Each row is a point on a landscape with many peaks, with its height.
From any point a climber takes the steepest step (rise divided by distance) to one of its 2 nearest points. It stops when none of these is higher. Distance is the straight distance between rows; heights are no part of it.
murut: [143 140  52 141 103 148 126  93  97  40 153 109  99  79 143 130 104 160
 172 143  83 186 132 122 143 193 163  86]  h=294
Vemu: [121 129  95  98 179  72 111 151  97 128 123 150 124 105 115 100 124 121
 137 146 149 111 157 173 134 104 118 170]  h=555
bigur: [ 81 114 126 170 104 170 151 161 174 117 125 153 107 128 135 212 141 179
 122 131  87 124 105  93 158 171 164 111]  h=440
Kub: [123 118 169 124 142 116 131 127 127 141 104 140 141 147 131  92 145  82
 123 149 125 118 102 105 122 106  97 129]  h=215
bovof: [130 110 176 146 149 143 158 127 146 147 105 157 147 158 156 121 147  52
 114 131 127 125 105 102 115  73  93 125]  h=495
rize: [169  97 199 110 157 132 143 121 163 155 146 153 166 154 120  85 136  34
 103 135 140 126 141  81  99  37 128 107]  h=396
dak: [133 129 142 132 137 112 111 163 137 182 147 119 140 140  97  95 105  94
 114  97 169 110 190 181 130 108 141 173]  h=370
sesal: [189  97 206  64 158  90 118 109 166 151 175 136 149 162  97  90 123  50
 126 126 143 139 152  76  82  37 149  96]  h=288
pir: [ 95 137 131 137 127 140 153 129 125 133 100 135 112 112 148 182 143 149
 149 131 100 128  77 120 142 163 110  95]  h=275
zik: [140 109 182 101 113 109 107 109 106 113 120 124 162 146  95  51 131 112
 136 165 123 112 108  83  97 101 124 134]  h=272
zok: [151 139 113 121 148  81 105  99  92 143  91 119 123 144 151 109 134 120
 127  90 146 125 112 168 101 125  76 149]  h=534
feme: [132 105 142 147 140 143 170 198 154 182 140 163 144 118 162 136  93  69
 126 118 172 105 154 140 158  69 119 145]  h=529
bagup: [120 177  88 136 107 174 132  99 116 109 131 109  96  85 154 189 107 179
 176  95  95 150  96 148 141 193 149  80]  h=337
foru: [153 140 101 121 171  48 129 140 109 150 104 136 117 130 153 126 140 134
 130  77 177 128 164 201 118  78  92 187]  h=558
Padap: [115 106 150 148 139 141 163 190 155 166 127 154 145 129 146 132 114  82
 119 137 153 103 142 126 157  89 118 143]  h=602
Zus: [136 123 154 143 154 107 137 152 144 175 126 137 130 154 137 120 114  73
 117  88 169 116 153 169 116  72 107 154]  h=424
ter: [109 157  96 107 169  97 148 129 103 116 110 118  96  97 125 170 131 151
 160 139 129 125 123 170 120 127  96 124]  h=549
vukof: [110 145 120 134 167  97 145 125 107 141  85 139 109 122 159 156 139 119
 149 122 133 130  98 149 117 116  72 119]  h=420
seza: [ 84 122  97 154 129 146 143 162 143  90 147 145 113 118 115 176 125 172
 126 166 100 137 145 109 156 152 161 119]  h=250
nik: [137 130 127 130 179  75 124 122 113 150 102 140 131 148 158 117 138  92
 130  91 154 130 135 166 101  78  82 159]  h=536
Nav: [147 143  90 117 162  52 112 136  97 145 110 128 120 124 126 110 137 146
 124  91 163 121 161 203 117 100 105 188]  h=652
Tasu: [118 132 106 142 152 113 125 197 128 161 152 142 127 105 125 116  85 129
 132 115 173 106 191 201 152 109 150 188]  h=270
zarar: [136 131 158 115 114 121  97 116 114 127 132 113 143 145  91  59 122 103
 122 135 125 126 130 134 104 141 132 139]  h=506
koba: [102  98 116 171 103 175 149 196 171 110 166 162 130 132 131 170 112 159
  90 154 128 101 159  83 185 132 181 143]  h=109
gar: [ 89 159 129 170 129 121 136 170 134 149 112 134  98 120 139 176 107 159
 141  96 142 126 129 180 121 152 126 136]  h=580
mabi: [ 87 141  76  87 146 139 157 118 112  78 139 106 101  90  92 181 137 173
 153 182 104 141 121 127 141 132 131  97]  h=356
kiv: [ 96 112 125 176 108 169 137 192 163 113 153 149 139 131 117 144 111 142
  98 155 115 105 161 108 166 142 172 149]  h=135
fefu: [176 124 126 100 173  59 100  99 128 148 123 119 145 179 150 108 149  91
 102  53 174 152 161 165 102  43 101 186]  h=394
zela: [ 83 132 119 132 134 139 168 153 135 131 110 143 110 116 134 198 143 155
 144 145 113 123  97 111 149 151 117 100]  h=256
Korul: [130 131 134 123 109 116  88 104  97 115 112 118 143 132 112  67 116 127
 136 149 116 122 113 128 106 159 127 136]  h=459
dise: [128 104 156 133 125 139 124 173 143 151 146 140 166 132  95  77 120  90
 114 163 142  99 167 107 150 104 149 144]  h=345
Gude: [125  99 121 120 160 112 155 176 129 156 130 164 157 109 143 101 118  75
 132 159 162 106 156 121 162  56 118 150]  h=153
faku: [162 166  52  90 141  94 107  76  70 107 107 100  98  73 135 140 128 183
 156 122 139 122 121 194  99 146  89 125]  h=624
Nozin: [ 86  98 111 120 141 147 184 176 151 125 121 154 122 122 123 207 148 164
 114 173 134 106 128  73 177 115 131 107]  h=552
pivik: [113 123 166 164  92 165 115 151 147 130 145 129 140 144 100 100 137 116
 106 148 103 117 144 110 131 157 154 144]  h=147
Led: [ 95 117 105 144 135 147 144 175 135 101 135 149 127 118 107 154 125 153
 117 185 114 116 152  98 165 140 164 134]  h=281
Pofuz: [107 142 112 140 106 138 119 119 102 100 118 134 137 119 125 117 127 155
 142 164  97 131 108 111 141 181 139 117]  h=377
lan: [117 101 123 120 154 122 155 186 135 144 134 168 151 106 123 112 124 100
 129 177 155  94 153 102 172  84 127 144]  h=178
kufu: [195 120 155  91 141  93  92  62 129 145 117  90 138 185 155 105 139  92
 100  51 156 158 104 147  69  89  79 137]  h=852
vid: [135 148 120 143 182  81 147 125 109 145  89 153 118 138 177 152 130 114
 143  88 160 139 132 180 103  72  76 154]  h=489
Sudu: [123 151 117 142 155  83 133 169 122 165 115 137 116 128 135 136 117 139
 134  93 176 119 166 201 127 102 111 181]  h=425
mura: [148 128 161 114 141  97 109 110 122 158 119 110 131 167 122  90 130  81
 111  94 149 125 128 152  92 103 100 147]  h=662
dovo: [174 149 138 132  85 134  76  80 111 147 123  82 130 154 119  85 111 135
 106  67 138 135 121 175  85 181 125 134]  h=537
Nedo: [122 134  74 120 103 169 135  85 111  54 139 119 113 104 130 155 138 193
 163 171  83 172 116  65 154 184 169  81]  h=305
pema: [168 167 114 139 102 124  98  86  99 160  96  94 129 127 162 119 121 150
 129  56 145 119  88 178 105 183  92 135]  h=393
Fabad: [130 120 121 131 151 109 124 178 132 179 147 137 140 119 117 101  97  92
 128 116 169 102 189 182 151  94 142 177]  h=330
mubi: [ 89 138  78  91 163 117 160 141 112  88 135 119 101  94  95 179 139 162
 152 184 116 128 135 140 142 112 120 116]  h=391
Bogin: [104 103 145 142 120 136 144 161 130 128 120 155 151 128 109 110 155 126
 112 183 124  97 136  60 156 120 134 130]  h=221
Sov: [104 126  96 123 162 111 125 177 104 108 139 157 129  99  93 115 121 130
 135 188 139 113 163 140 154 119 146 156]  h=381
kitav: [112  91 117 166 107 173 141 187 162 113 175 162 141 126 124 145 114 159
  82 168 133  91 180  58 195 122 185 147]  h=91
dus: [100 138 100  96 164 113 167 122 110 111 106 126 108 104 128 175 145 144
 160 165 107 129  99 123 133 121  92  96]  h=210
tesu: [119 130 171 154  78 169 112 120 138 127 132 122 137 142 109  91 139 125
 116 150  88 131 122  96 119 170 148 126]  h=164
pevar: [132 143  82 112 172  60 103 139  89 129 122 141 116 109 108 109 138 142
 136 123 157 114 172 198 120 115 111 181]  h=736
dodaf: [116 145 137 161  79 173 113 111 122 128 121 126 132 122 152 130 124 143
 136 117  84 138  93 126 129 202 137 114]  h=267
Zused: [130 157  48 138 111 159 136  83 114  50 165  84  76  74 144 179 101 175
 180 103 100 192 127 152 148 168 156  76]  h=350
Zagef: [119 109 169 168  58 183 127 117 146 122 134 130 135 145 117 114 191 156
  98 167  93 117 125  35 126 166 159 137]  h=478
Kuf: [119 127 130 110 149  90 101 136  99 132 114 135 140 130 108  77 122 104
 128 150 136 118 139 141 118 115 116 152]  h=274
voso: [162 149 128 128 112 123 105  74 109 159  92  98 136 135 180 113 129 135
 131  64 146 118  70 165 102 165  77 118]  h=378
gigu: [138 182  77 102 123 160 132  79  92 109 116 100 105  71 154 174 113 167
 173 108 120 129  91 156 135 179 109  73]  h=384
pak: [170 150  58  97 121 103  83  64  70  91 110 111 133  82 144  91 103 161
 150 129 140 123 107 160 103 181 120 114]  h=360
fofun: [ 98 103 143 199  85 178 130 164 173 109 154 152 125 142 130 152 140 155
  93 138  90 124 148  77 156 165 177 144]  h=196
lezol: [129  92 113 138 119 157 139 205 152 149 173 152 162 105 118 105  94 123
 108 174 149  89 183  97 200  96 173 155]  h=49
kam: [136 109 180 109 113 114 117 133 120 120 126 135 166 140  77  45 136 107
 133 179 126 102 136  74 122  83 147 138]  h=252
Nage: [108 172  89 103 149 120 159  97 104 124 103 101  88  83 146 193 132 166
 172 122 121 136  89 167 123 137  90  88]  h=452
Geb: [171 102 174  93 187 119 106  89 154 141 149 147 156 169 136 100 127  31
 107  92 150 156 146 114  79  17 124 120]  h=338
dazo: [145 128 175  96 122 106  95 114 132 152 145 107 139 161  82  65 121  90
 111 113 138 129 150 144  98 122 130 141]  h=550
Topon: [169 124 151 104 143  84  99  84 123 148 108 100 132 181 156 106 140  92
 106  57 156 150 117 158  85  89  77 154]  h=784
Fivo: [127 127 170 152 138 126 139 110 129 156  87 132 124 153 168 135 144  82
 125  88 125 134  80 148  98 118  77 127]  h=333
dop: [ 86 149  71 150 143 134 143 156 137  79 168 121  79  99 100 192  98 185
 145 140 113 158 154 175 131 140 164 127]  h=238
rusit: [142 129 116 102 168  68 101 111  99 135 102 130 132 144 144  88 133 102
 132 104 149 127 125 161 106  95  84 158]  h=599
neto: [127  87 144 152 123 161 180 201 160 171 137 166 151 119 152 143 113  86
 105 142 158  94 139  90 175  75 117 135]  h=526
levet: [169  98 212  98 145 127 130 112 158 143 138 139 153 162 113  78 149  52
 113 143 131 130 123  80  89  55 119 106]  h=369
disog: [118 126 174 149 121 136 138 128 133 160  99 134 123 142 151 126 144  94
 125 110 112 121  84 135 113 131  91 119]  h=315
puf: [135 115 173 123 146 120 129 131 138 152 123 132 148 153 123  87 135  61
 113 135 134 118 128 125 115  92 109 129]  h=228
lali: [114 129 169 154 120 137 124 161 144 161 128 129 137 147 113 111 125  94
 115 122 130 110 143 145 126 137 131 140]  h=785
ful: [158 102 190  87 128 106 110  88 121 116 117 120 157 161 122  57 133  77
 136 139 128 126  84  89  87  76 104 118]  h=318
Fop: [118 156 116 168  87 172 118 111 127 111 123 127 113 101 161 156 115 159
 155  94  79 148  93 130 141 210 153 100]  h=295
tupi: [ 97 160  89 133 141 131 128 132 109 104 130 121 100  99 121 169 112 167
 154 134 106 141 122 162 128 164 130 114]  h=444
Vem: [ 82 124 149 175 109 156 153 189 163 144 126 152 122 126 134 180 111 140
 116 122 123 115 121 132 148 150 138 137]  h=349
rog: [ 93 117 131 149 118 145 139 158 132 115 116 150 140 129 115 143 145 152
 117 178 111 115 130  79 160 148 142 128]  h=248
letog: [136 164  64 109 148 102 110 107  75  98 119 105  94  78 118 146 122 177
 150 127 128 137 137 196 108 151 109 134]  h=851
tuvit: [110 117 143 121 145 110 144 128 112 124  96 150 138 132 140 122 152 104
 129 169 117 121  97  94 133 114  94 118]  h=197
fiv: [206 124 153  57 101  91  77  55 131 146 138  68 134 175 109  82 116 120
  96  70 164 144 113 142  59 141 115 119]  h=658
Fizi: [175 125 125  77 137  52  82  94 115 151 131  87 142 176 117  85 139 108
 103  68 172 141 150 166  89  89 102 170]  h=456
metug: [119 139 145 146  77 173 124 103 125 130 109 127 140 122 149 119 146 137
 134 139  87 127  80  89 131 194 137 113]  h=246
sudib: [225 113 140  47 102  80  80  42 140 139 144  53 144 176 131  98 120 125
 100  65 182 145  96 133  54 134 103 122]  h=691
zir: [112 154  80  99 116 174 154  92 119  93 125 112 108  92 131 190 134 188
 165 140  81 151  91 100 153 179 142  66]  h=302
Mus: [193 157 114 124  92  92  86  99 116 159 118  67 134 169 105  95 131 147
  90  45 158 140 145 188  92 147 117 163]  h=457
vobad: [109 119 167 184  79 177 127 154 168 125 150 135 133 145 110 124 148 127
  95 148  90 123 146  90 140 165 163 139]  h=169
bulur: [132 130 175 129  82 153 101  95 120 129 123 115 143 141 111  73 133 122
 121 144 101 122 102 103 106 165 132 123]  h=184
dorid: [222 104 155  40 129  74  77  52 143 132 149  70 136 192 136 113 126 107
  95  62 175 165 106 117  44 104 102 124]  h=734
Fugu: [153 124 172 128 131 123 119  79 124 159 100 113 127 161 168 113 139  83
 116  74 133 132  78 149  87 124  78 118]  h=348
rapuf: [104 113 175 165 113 157 155 162 158 160 110 146 137 141 135 147 150  94
 107 140 118 109 104 106 137 131 112 128]  h=575
lenik: [137 188  69 117 116 165 131  81 106  99 128  93  93  72 149 195 107 182
 187  97 112 145 103 159 137 181 137  75]  h=358
dol: [ 95 153  87 158 127 139 129 139 124  85 141 121 100  99 121 174 105 175
 150 132  95 157 127 150 138 174 144 111]  h=404
Tumip: [137 111 124  95 183  71 114 134 115 142 126 148 150 133 134  74 129  69
 135 132 165 119 149 146 123  58 107 161]  h=224
dav: [ 96 116 148 158  90 174 142 137 144 136 107 144 131 129 139 165 172 156
 120 140  88 118  90  70 152 182 143 114]  h=535
nufis: [146 151 137 135 106 124  86 101 101 141 117  99 130 141 129  92 120 130
 118  83 132 123 128 170  98 170 114 143]  h=576
zinon: [ 96 110  72 151 143 135 139 186 145  67 178 153 113 109 105 161  98 164
 121 176 119 137 184 129 171 128 190 141]  h=108
Sute: [165 128 120  87 130  67  71  97 103 142 126  88 142 162 109  71 129 119
 107  81 164 130 146 169  92 118 110 169]  h=502
Zuti: [115 147 119 168  81 186 126 109 136  94 140 127 118 114 169 155 127 165
 144 109  70 164  96  98 155 215 164  98]  h=273
Pusof: [140 142 108 111 113 116  86  91  83  97 107 119 139 109 126  73 113 138
 147 149 120 121 105 131 105 167 122 127]  h=413
fab: [125 146  51 142 113 142 128 100 106  44 159 103  82  80 134 156 102 171
 168 128  90 192 133 142 142 172 155  86]  h=322
pumi: [158 139  83  91 117 113  84  66  65  80 106 122 142  90 132  64  98 153
 159 150 136 117  95 135 101 173 128 115]  h=340
bafu: [100 147 134 158 135 112 125 161 123 155 114 131 112 123 132 149 112 140
 132 109 137 121 128 174 118 142 111 145]  h=638
mutu: [148 156 113  98 111 157 126  64 101 126  93 121 138  91 182 129 125 138
 162 119 122 107  50 116 131 194 103  83]  h=293
Tepad: [176 103 204  70 145  94 119 120 166 164 171 124 140 157  85  79 122  54
 118 128 145 132 159 103  92  64 146 106]  h=271
Nalib: [ 73 154 115 160 123 144 153 161 163 115 133 135  88 104 133 222 104 193
 145 114 110 146 113 151 132 155 159 101]  h=463
sozu: [111 106 188 158  92 170 153 150 162 157 117 135 134 136 131 138 169 106
 101 142 104 108 109  85 135 145 126 129]  h=634
norok: [ 91 160  85 137 114 163 151 122 150  76 152  96  77  99 123 222 108 202
 167  99  96 178 112 142 145 150 176  72]  h=397
lidu: [177 159  37  94 132 110  92  62  71  88 110 103 113  75 141 114 112 174
 158 122 148 123 116 178 107 171 112 118]  h=455
let: [143 154 123 142 148  84 117 114 101 155  88 116 119 138 154 130 132 136
 127  76 152 125 120 184 100 124  80 155]  h=500
sese: [127 171 100 148  91 186 126  95 124 102 126 123 104  87 177 178 109 169
 168  86  93 150  84 127 146 214 155  77]  h=316
gul: [ 86 111  87 146 130 157 156 149 160  73 155 134 102 121 111 208 129 195
 126 156  91 147 132  98 166 148 180  97]  h=257
mogug: [ 99 112 132 194  82 176 129 138 152  99 145 143 122 141 134 152 152 167
 107 142  75 146 128  69 155 184 179 134]  h=220
zada: [ 84 125 104 104 151 130 183 136 134 120 110 131 105 112 119 205 148 162
 147 171 108 131  98 105 146 129 111  90]  h=233
pel: [ 93  97 134 141 128 151 172 173 147 138 114 161 130 131 132 185 157 147
 112 162 125 104 119  69 166 124 128 117]  h=614
tatu: [188 125 131  83 147  48  92 103 133 167 134  92 145 186 125 100 152 100
  91  52 175 151 158 166  96  58 102 178]  h=421
bedof: [115 151 113 116 146 113 142 119  96 129  92 129 111 110 155 157 134 139
 159 129 115 122  88 144 122 146  89 100]  h=382
febu: [ 88 117  87  98 155 128 175 155 125  98 136 138 114 103  98 179 139 158
 134 195 129 122 135 108 162 109 132 111]  h=445
Rilad: [ 99 122 100 139 146 129 126 173 123  94 145 152 131 110  98 126 121 144
 128 184 119 121 163 121 156 137 157 148]  h=320
vuzu: [153 103 195 101 141 113 122 107 136 126 125 135 156 158 114  72 140  68
 123 149 131 123 111  81  98  65 116 121]  h=344
poso: [106 159 102  95 128 153 159  95 117 115 109 108 103  95 135 196 135 172
 174 136  94 138  77 124 147 163 114  70]  h=283
pefo: [ 89 114 140 170  96 174 150 154 159 128 118 147 121 134 135 186 157 162
 114 140  92 123 114  82 158 168 148 119]  h=483
refi: [153 131 107 126 189  60 136 135 117 156 110 154 133 134 163 123 130 104
 133  84 187 127 171 189 118  46 100 185]  h=490
sela: [109 121  90 124 110 158 141 100 112  75 126 132 113 111 120 164 156 198
 143 179  82 158 116  63 152 175 157  88]  h=319
Noker: [156 130 165 107  70 170 104  59 123 128 112 111 150 126 148  77 129 119
 136 135 107 108  62 103  98 180 122 107]  h=219
lasab: [119 135 133 126 109 130 115 113 103 111 106 136 140 128 123  89 132 133
 141 168 107 122 100 101 126 161 124 125]  h=414
zos: [ 92 164  96 119 151 116 150 129 107 123 113 116  92  90 129 189 123 167
 156 133 122 134 111 166 125 144 101 108]  h=496
duf: [119 151  90 121 102 166 133  93 104  90 120 127 121 101 144 154 129 175
 158 150  81 145  93 100 148 194 147  88]  h=324
gita: [144 140 156 127 120 111  99 113 118 164 117 103 126 160 116  95 126 107
 113  84 138 124 123 163  98 145 102 143]  h=617
Mupup: [170 164 120 143 104  95  95 109 112 155  99  83 127 152 129 112 131 160
 105  49 162 136 137 196 102 151 102 167]  h=431
Vasat: [114 111 182 160  74 178 136 129 153 145 124 128 134 142 120 117 178 126
 102 160  95 106 112  62 129 155 143 128]  h=553
ruti: [153 126 162 112 131 110 105 148 153 189 165 110 134 155  80  88 107  82
 102  92 157 123 197 173 118 110 151 154]  h=408
mub: [143  91 167 141 126 165 173 178 163 180 141 157 157 124 146 117 127  62
 102 139 153 103 147  84 161  63 119 126]  h=470
Bon: [100 122 115 109 156 108 155 134 108 114  98 147 128 117 132 147 149 130
 145 180 116 122  99  99 141 125 103 111]  h=186
mege: [144 129 163 128  64 184 120  77 126 132 114 122 146 124 154  95 153 133
 131 140  87 112  65  82 117 186 134 114]  h=225
zogok: [163 101 200  81 101 114 103  87 121 117 124 118 155 149  98  51 134 101
 140 156 120 115  89  73  76  95 118 119]  h=296
kuzu: [143 102 168 118 131 137 141 165 163 172 158 141 166 129  98  77 120  65
 108 157 152 102 170 100 150  75 145 133]  h=383
nad: [ 98 133  85 118 118 179 149 106 145  82 141 110 101 110 121 200 140 201
 151 134  76 162 109  94 160 164 164  70]  h=286
fas: [129 145 130 144 156  89 124 146 107 159  98 127 117 137 139 130 120 128
 128  83 160 123 136 189 115 113  94 164]  h=469
riki: [119 139 131 145 172  94 157 132 115 144  87 150 111 135 168 159 130 108
 142 105 143 136 112 163 107  97  76 135]  h=451
Luf: [108 100  84 158 134 149 144 188 145  87 183 161 130 111 113 144 107 162
 109 182 125 121 183  95 184 122 192 145]  h=78
Dutod: [101 144 100 133 114 149 131 116 109 100 114 132 121 110 130 153 133 165
 147 157  86 140  97 108 146 181 135  96]  h=347
Misif: [109 106 133 129 148 121 148 167 128 133 120 155 152 121 113 106 136 108
 122 184 138 102 148  89 162 104 130 134]  h=199
Sidaf: [ 86 148  97 150 120 159 152 142 156  85 144 124  87 111 128 221 113 204
 148 116  93 162 112 136 146 160 169  87]  h=423
tanad: [186 165 114 147  98 102 103  95 103 164  87  86 129 144 153 119 129 164
 120  41 156 128 105 193 103 161  91 142]  h=411
rem: [185  99 194  76 171 102 104  89 157 133 162 139 149 172 115  96 127  43
 115 108 143 157 143  96  70  26 135 103]  h=309
Novil: [153 125 169 107  81 143 103  79 116 126 107 107 148 141 126  72 126 113
 134 136 114 112  79 106  96 158 113 113]  h=201
mepa: [150 118 151 124 174 104 136 136 139 167 118 146 146 154 146 107 124  56
 112  89 167 126 149 160 110  57 101 151]  h=402
Furaz: [100 140 149 151 125 133 145 135 127 151  97 139 116 127 152 156 135 121
 136 119 111 121  85 138 128 155 102 118]  h=297
Vige: [188 145 159 111  88 126  86  82 136 169 130  74 120 169 104  99 122 124
  91  53 140 138 128 177  78 170 115 123]  h=507
kizuk: [111 130 130 184  76 182 123 118 138  95 143 132 122 128 151 139 142 161
 124 136  68 152 112  85 145 195 166 116]  h=247
vuzi: [ 83 106  88 106 149 146 178 164 146 108 134 135 113 115 104 208 141 175
 126 181 129 120 137  89 166 107 141  98]  h=497
lopad: [112 168  64 135 112 163 138  99 130  68 156  82  66  79 132 205 101 189
 180  90 100 189 121 157 146 157 159  74]  h=373
Tiko: [130 103 180 116 126 117 137 139 124 135 129 145 166 137  95  62 157  97
 126 183 136 101 136  57 134  82 135 135]  h=235
Lim: [129 112 137 103 166  83 110 133 109 130 113 141 146 135 117  72 132  86
 136 148 143 117 133 133 123  86 106 152]  h=251
pubuf: [159 134 138  93 112  92  66  88 100 129 124  94 143 154 101  57 116 120
 112  97 150 128 133 151  81 144 117 150]  h=566
Rato: [144 103 172 107 150 109 125 135 143 163 139 136 161 152 116  73 125  49
 123 129 151 117 151 119 122  61 118 134]  h=245
bidup: [156  95 174 125 153 147 164 136 162 150 136 161 171 143 144  88 142  35
 105 142 146 121 140  79 130  30 121 118]  h=429
Lipel: [103  97 137 169  95 161 128 135 126 102 139 152 137 141 118 126 168 176
 103 186 110 114 151  27 153 154 175 138]  h=398
dedu: [ 72 137  73 115 129 161 164 130 159  64 160  92  92 107  84 213 127 196
 149 138 102 162 128 140 149 117 165  97]  h=298
gozur: [142  97 133 107 169 102 141 149 132 155 139 161 173 125 135  74 120  54
 132 150 163 112 155 113 151  38 123 146]  h=174
ravib: [115 129  99 126 162 103 146 197 127 152 143 155 116  96 126 140  95 131
 143 134 171 103 181 190 155  95 133 175]  h=317
Pid: [129 176  96 100 136 136 142  83  95 129  99 107 102  88 164 178 127 164
 173 111 121 124  74 154 129 163  91  84]  h=417
teto: [113 102  97 140 134 147 144 199 144 119 165 159 146 106 111 130 109 141
 110 190 140 105 181 106 192 107 175 149]  h=48
gifi: [159 125 116 112 185  65 121 113 122 153 119 142 149 162 160 114 135  91
 114  65 176 139 168 173 112  36  97 187]  h=434
tapi: [107 130 112 185 119 142 108 165 129  88 159 138 122 129 114 108 102 133
 118 144 109 154 171 143 140 163 173 157]  h=260
lagu: [135 136  57 129 101 162 142  83 108  40 154 108 100  91 135 152 125 178
 167 154  80 188 120  88 161 178 170  74]  h=291
rup: [158 118 150 111 162  83 103  99 126 145 115 116 136 176 145  94 136  76
 109  80 158 141 128 154  91  72  89 152]  h=720
teviv: [105 119 132 189 111 161 115 179 155 113 174 139 132 136 105 107  99 121
 105 139 112 136 176 139 149 150 179 160]  h=206
Mota: [ 99 115 103 135 105 152 137 118 105  82 121 146 125 120 115 138 161 188
 136 196  92 138 122  50 153 164 153 105]  h=343
gil: [181 154 153 126  97 109  96 109 130 175 126  77 121 177 100 103 129 131
  86  48 149 144 149 194  84 144 120 148]  h=484
fimez: [100 133  89 179 119 143 129 138 127  67 151 133 100 118 132 161 111 170
 138 137  84 171 137 131 149 175 165 113]  h=364
Tebeg: [208 107 164  68 136  86  84  50 142 139 138  86 136 192 150 114 132  98
  94  56 164 172 105 133  50  91  86 125]  h=781
Fadom: [116 128  91 101 176  87 123 163 103 120 136 160 125  95 104 106 132 122
 146 180 145 107 162 151 146 101 134 159]  h=453
pivu: [160 104 185  85 152  95 117 123 152 160 158 126 151 153  97  69 124  55
 121 123 153 129 159 120 106  54 135 126]  h=262
folef: [ 78 146  76 126 134 144 152 143 145  75 163 104  80  94  97 211 109 194
 153 137 114 155 142 162 143 121 159 114]  h=269
geme: [ 77 129 128 172 116 148 148 178 159 126 133 149 112 125 131 195 120 165
 128 129 107 125 116 125 152 158 151 122]  h=392
rab: [108 134 105 187 105 143 115 144 121  76 152 136 111 124 130 119 105 146
 131 137  87 161 150 129 138 181 162 132]  h=314
meram: [ 89 110  88 135 124 171 161 122 161  79 141 122  97 122 110 217 144 211
 133 141  85 162 125  85 162 148 181  85]  h=268
zufo: [ 82 158 115 180 128 135 132 165 140 118 127 133  94 110 139 193 100 179
 142 103 126 142 128 172 130 164 152 124]  h=518
Vilo: [127 115 145 149 150 126 156 176 147 183 126 150 134 131 162 134  97  67
 127 100 177 115 156 165 138  63 109 155]  h=468
Dos: [161 159 110 109  93 174 118  56 105 123 108 129 147  91 185 112 113 136
 161 109 130 100  57 113 137 213 130  90]  h=266
Vutat: [186 131 160  76 102  97  71  77 122 148 137  84 130 169  98  71 118 113
 105  90 146 138 122 152  72 142 114 129]  h=621
Saf: [139 147 119 111 115 129 120  78  90 131  92 119 134 106 170 124 125 133
 155 124 121 115  65 130 120 175  87 100]  h=321
Levik: [171 136 152 127 118 121 113  71 112 160  95 105 131 156 187 114 135 107
 124  59 139 129  63 162  94 138  70 119]  h=362
Vebuz: [ 75 124  80 103 138 154 165 129 143  82 144 108 101 104  87 210 138 189
 145 165 102 151 129 122 154 121 148  92]  h=323
gubir: [110 141 152 157 124 128 116 143 131 154 116 124 123 144 126 120 121 115
 121 105 130 118 128 166 121 150 112 147]  h=706
paz: [117 121 138 125 137 112 111 154 123 140 134 136 149 126  97  69 123  99
 127 163 139 110 156 126 135 113 139 155]  h=307
fur: [109 116 142 172 109 174 124 188 167 127 169 143 147 130 109 115 105 119
  99 155 123 107 174 118 160 134 172 157]  h=165
Fiti: [161 147 148 112  75 183 116  58 114 131 106 116 155 108 174  90 127 127
 149 110 118 101  52 113 115 204 125 102]  h=240
dev: [124 102 155 125 147 115 143 151 129 141 123 155 162 135 114  79 136  81
 124 168 141 103 140  89 144  73 119 134]  h=214
Paza: [168 145 173 124 107 120  94 120 147 178 146  90 117 172  88 103 120 107
  94  74 138 135 158 182  90 147 132 144]  h=458
Zened: [142  97 166 144 153 150 160 142 154 151 121 170 157 145 155 117 142  44
 111 137 142 122 131  88 131  46 104 120]  h=462
femef: [150  98 162 127 134 152 161 165 166 179 154 148 167 124 126  91 113  49
 112 142 155 107 168 102 155  57 130 129]  h=422
fon: [110 115 168 157 118 148 142 185 159 164 137 141 142 135 120 123 116  96
 110 135 140 100 145 132 146 123 132 144]  h=695
lize: [160 141 163 117 123 104 102 135 147 183 152  96 126 171  82 102 117  96
  93  74 156 132 184 181 103 123 144 151]  h=433
Fos: [113  96 162 174  78 172 126 122 140 118 140 147 135 146 115 114 181 170
 104 178 104 115 151  23 137 153 168 139]  h=430
Pase: [163 110 166 114 174 111 121 111 146 161 138 141 147 174 142  99 129  37
 107  92 157 146 150 138  96  41 112 135]  h=372
nisa: [121 163  76 106 163  85 133 125  92 110 122 121  91  88 110 155 132 164
 156 146 135 128 142 191 115 124  98 140]  h=643
fusu: [ 99 110 161 150  94 159 150 123 136 141  93 147 133 134 147 152 179 135
 118 154  90 115  83  60 146 156 119 115]  h=600
kuvu: [ 97 129  69 147 151 125 134 175 128  70 170 147 102  95 106 157  99 161
 134 162 120 145 177 163 152 133 169 148]  h=148
geka: [ 95 142  73 132 158 120 142 174 130  89 161 135  92  85  98 172 100 172
 139 157 133 136 167 180 140 125 152 143]  h=190
nimid: [120 143 101 133 169  82 148 179 121 155 124 148 109 105 138 146 107 139
 140 115 178 109 174 197 133  95 118 177]  h=379
doga: [ 97  97 153 155 114 154 163 154 142 145 107 157 135 137 135 157 179 130
 105 163 116 106 112  53 157 138 121 119]  h=694
mavos: [174 130 179  76 111  96  82  96 132 151 150  88 132 169  77  71 122  97
 103 103 142 130 142 140  72 127 134 129]  h=586
Minet: [147  96 129  98 180  87 124 128 130 153 133 159 169 126 141  69 122  48
 137 130 168 118 167 132 138  26 121 157]  h=195
sumur: [102  98 113 152 109 146 131 132 119  85 134 152 130 130 116 138 164 189
 115 198 105 127 149  31 160 152 171 123]  h=371
deru: [120 140 120 118 133 121 131 100  99 124  93 131 131 113 154 125 134 133
 154 146 112 117  77 123 126 162  92 106]  h=351
gasoz: [111 106 176 155 128 149 164 155 155 156 111 153 137 146 151 139 150  71
 109 131 121 115 108 103 130  99  99 125]  h=533
Zofum: [121  87 121 159 105 174 140 201 161 137 181 154 156 112 127 124 103 143
  91 171 145  87 185  68 200 109 181 148]  h=75

Call two points neighbours if one is among the 2 nearest of the other. Go from one point of each pair to the other, from neighbour to neighbour, staying as high as possible. Name the lowest point that can't be avoided.
Padap / rusit => Misif
letog / doga => teto
letog / rusit => Tasu
gil / pevar => fefu
Padap / sozu => lagu
gil / letog => pumi

Where does a climber stop that starts at each point below?
pivik => letog
Gude => pevar
Dos => rusit
dev => sozu
lagu => sozu
mege => letog
kitav => letog
teto => doga
murut => lali
zarar => kufu
tatu => kufu
Vebuz => doga
Vige => kufu
